A landscape with many valleys, sampled at points; each row gives a point and its height.
A ball rolls from a point to whichever of its 4 nearest points has the largest drop for the distance, and stops where none of them is lower. Distance is the straight distance between rows; heights are no part of it.
dese: [ 94 118 105 215 131 146 135 143  44 106]  (h 441)
Fama: [123 131  95  95 129  85 129 117  63 122]  (h 68)
rezit: [ 91 123 116 170 119 135 107 147  73 138]  (h 439)
bifol: [115 145 120 147 138 135 127 137 107 126]  (h 265)
Fimul: [149 127 175 113 133 134 131 129 193 121]  (h 89)
vone: [101 127 128 154 118 145 107 146 116 150]  (h 478)
bagi: [137 121 149 194 137 185 148 144 179 113]  (h 308)
Nenan: [146 148 131  84 139 111 138 110 146 128]  (h 56)
mar: [153 143  96  60 140  93 140  95 125 123]  (h 83)
lavi: [116 105 119 220 123 190 125 150 141 143]  (h 295)
muro: [139 113 170 164 127 165 133 139 193 118]  (h 166)
niv: [107 119 104 222 132 181 130 145 101 133]  (h 340)
Liru: [151 120 180 141 134 152 136 134 197 111]  (h 125)
reb: [123 128 123 198 139 177 136 149 144 126]  (h 401)
nup: [114 138 129 115 125 118 114 133 121 140]  (h 444)
zulaz: [138 103  70  53 111  68 126  89  58 118]  (h 115)
Fubu: [142 116 184 102 117 131 119 131 199 136]  (h 63)
gesuk: [141  82 153 216 120 199 138 150 191 133]  (h 297)
muki: [117 146 107 126 136 115 131 134  89 123]  (h 208)
pesu: [148 121  70  52 124  71 141  87  75 113]  (h 128)
dani: [135 128  84  85 130  76 145 104  60 109]  (h 90)
Rinas: [153 155 110  77 146 102 149 104 130 119]  (h 124)
Kub: [128 111 157 179 124 175 128 147 182 135]  (h 213)
Vuti: [ 95 123 110 192 124 156 111 149  91 134]  (h 394)
Per: [172 145 172  94 146 123 154 111 192 100]  (h 91)
gen: [106 125 106 103 112  91 107 125  71 145]  (h 94)
mopo: [125 116 172 127 109 141 109 144 182 146]  (h 167)
Maf: [134 114  73  68 117  67 140  98  52 112]  (h 104)
gel: [108 135 116 149 130 130 117 140  90 135]  (h 328)
dizu: [103 131 102 183 142 125 142 140  46 102]  (h 312)
ninum: [176 139 169  68 142 109 154 101 194 105]  (h 100)
nur: [154 140 167  95 135 123 139 118 186 115]  (h 74)
Vasol: [118 149 109 160 149 131 143 134  88 110]  (h 105)
Gebe: [131 128 162 136 123 148 121 140 177 132]  (h 245)
noruz: [113 124 152 151 120 154 115 145 165 141]  (h 281)
tige: [119 135 110  90 120  99 113 120 101 147]  (h 106)
Mada: [148 125 102  42 118  95 120  93 139 145]  (h 141)
duzu: [140 136 156  97 126 126 124 124 173 130]  (h 21)
mol: [131 148 112 100 139 106 132 119 109 127]  (h 127)
Zefod: [ 74 106 114 174 103 122 100 146  40 136]  (h 638)
lud: [127 153 124 127 143 131 139 131 133 122]  (h 414)
Dul: [111  94 143 200 111 187 112 154 169 155]  (h 269)
zirun: [152 134 155  70 127 112 128 109 179 132]  (h 81)
kip: [181 149 159  71 153 112 157 101 186 102]  (h 102)
zag: [ 97 128 109 174 131 129 125 142  60 122]  (h 450)
tibip: [136 139  92  85 135  89 137 109  88 119]  (h 62)
mafi: [ 96 126 114 150 120 117 116 138  56 131]  (h 479)
famut: [102 113 150 158 104 160  95 153 159 158]  (h 296)
suril: [102 130 122 126 116 121  98 139 101 155]  (h 530)
Nal: [160 155  90  68 150  87 159  96 111 104]  (h 160)
kur: [138 145  90 106 146  85 155 116  58  98]  (h 109)
vusa: [118 103 159 172 109 174 108 156 182 147]  (h 249)
dogo: [129 131  94  66 123  85 126 102  90 133]  (h 24)
sav: [160 115 183  60 110 108 114 114 200 130]  (h 110)
Sugi: [119 142 128 134 136 135 127 137 131 131]  (h 362)
gibo: [167 156 133  84 154 111 159 103 161 108]  (h 120)
Tek: [ 97 125 120 181 121 160 109 151 115 145]  (h 427)
Dum: [134  73 156 215 103 199 121 158 192 148]  (h 282)
tuko: [150 134 127  56 126 100 131 102 152 140]  (h 114)
tezam: [135 157 107 121 151 111 151 120  97 109]  (h 183)
pivuv: [132 135 148 160 143 161 138 137 164 119]  (h 289)
buk: [167 142 146  60 138 105 144 101 177 123]  (h 101)
sobuz: [115 141 100 143 143 102 147 129  51 100]  (h 151)
Zud: [157 152 149 109 151 123 155 119 174 106]  (h 112)
Vuta: [116  79 166 186  97 184 102 162 193 159]  (h 268)
tonuk: [ 87 112 123 185 108 159  94 156 106 159]  (h 425)
Rifev: [ 87 120 117 145 110 116  96 142  64 149]  (h 545)
dudog: [127 134 123  76 118 106 109 118 135 154]  (h 197)

Where does a ball stop that starts at each point below?
lud => dogo
muki => dogo
Vuti => duzu
kip => duzu
Dum => duzu
nup => dogo
dani => dogo

Write out the way that a ball takes from each point below.
suril => gel muki mol tibip dogo
buk => zirun duzu
Sugi => bifol Vasol
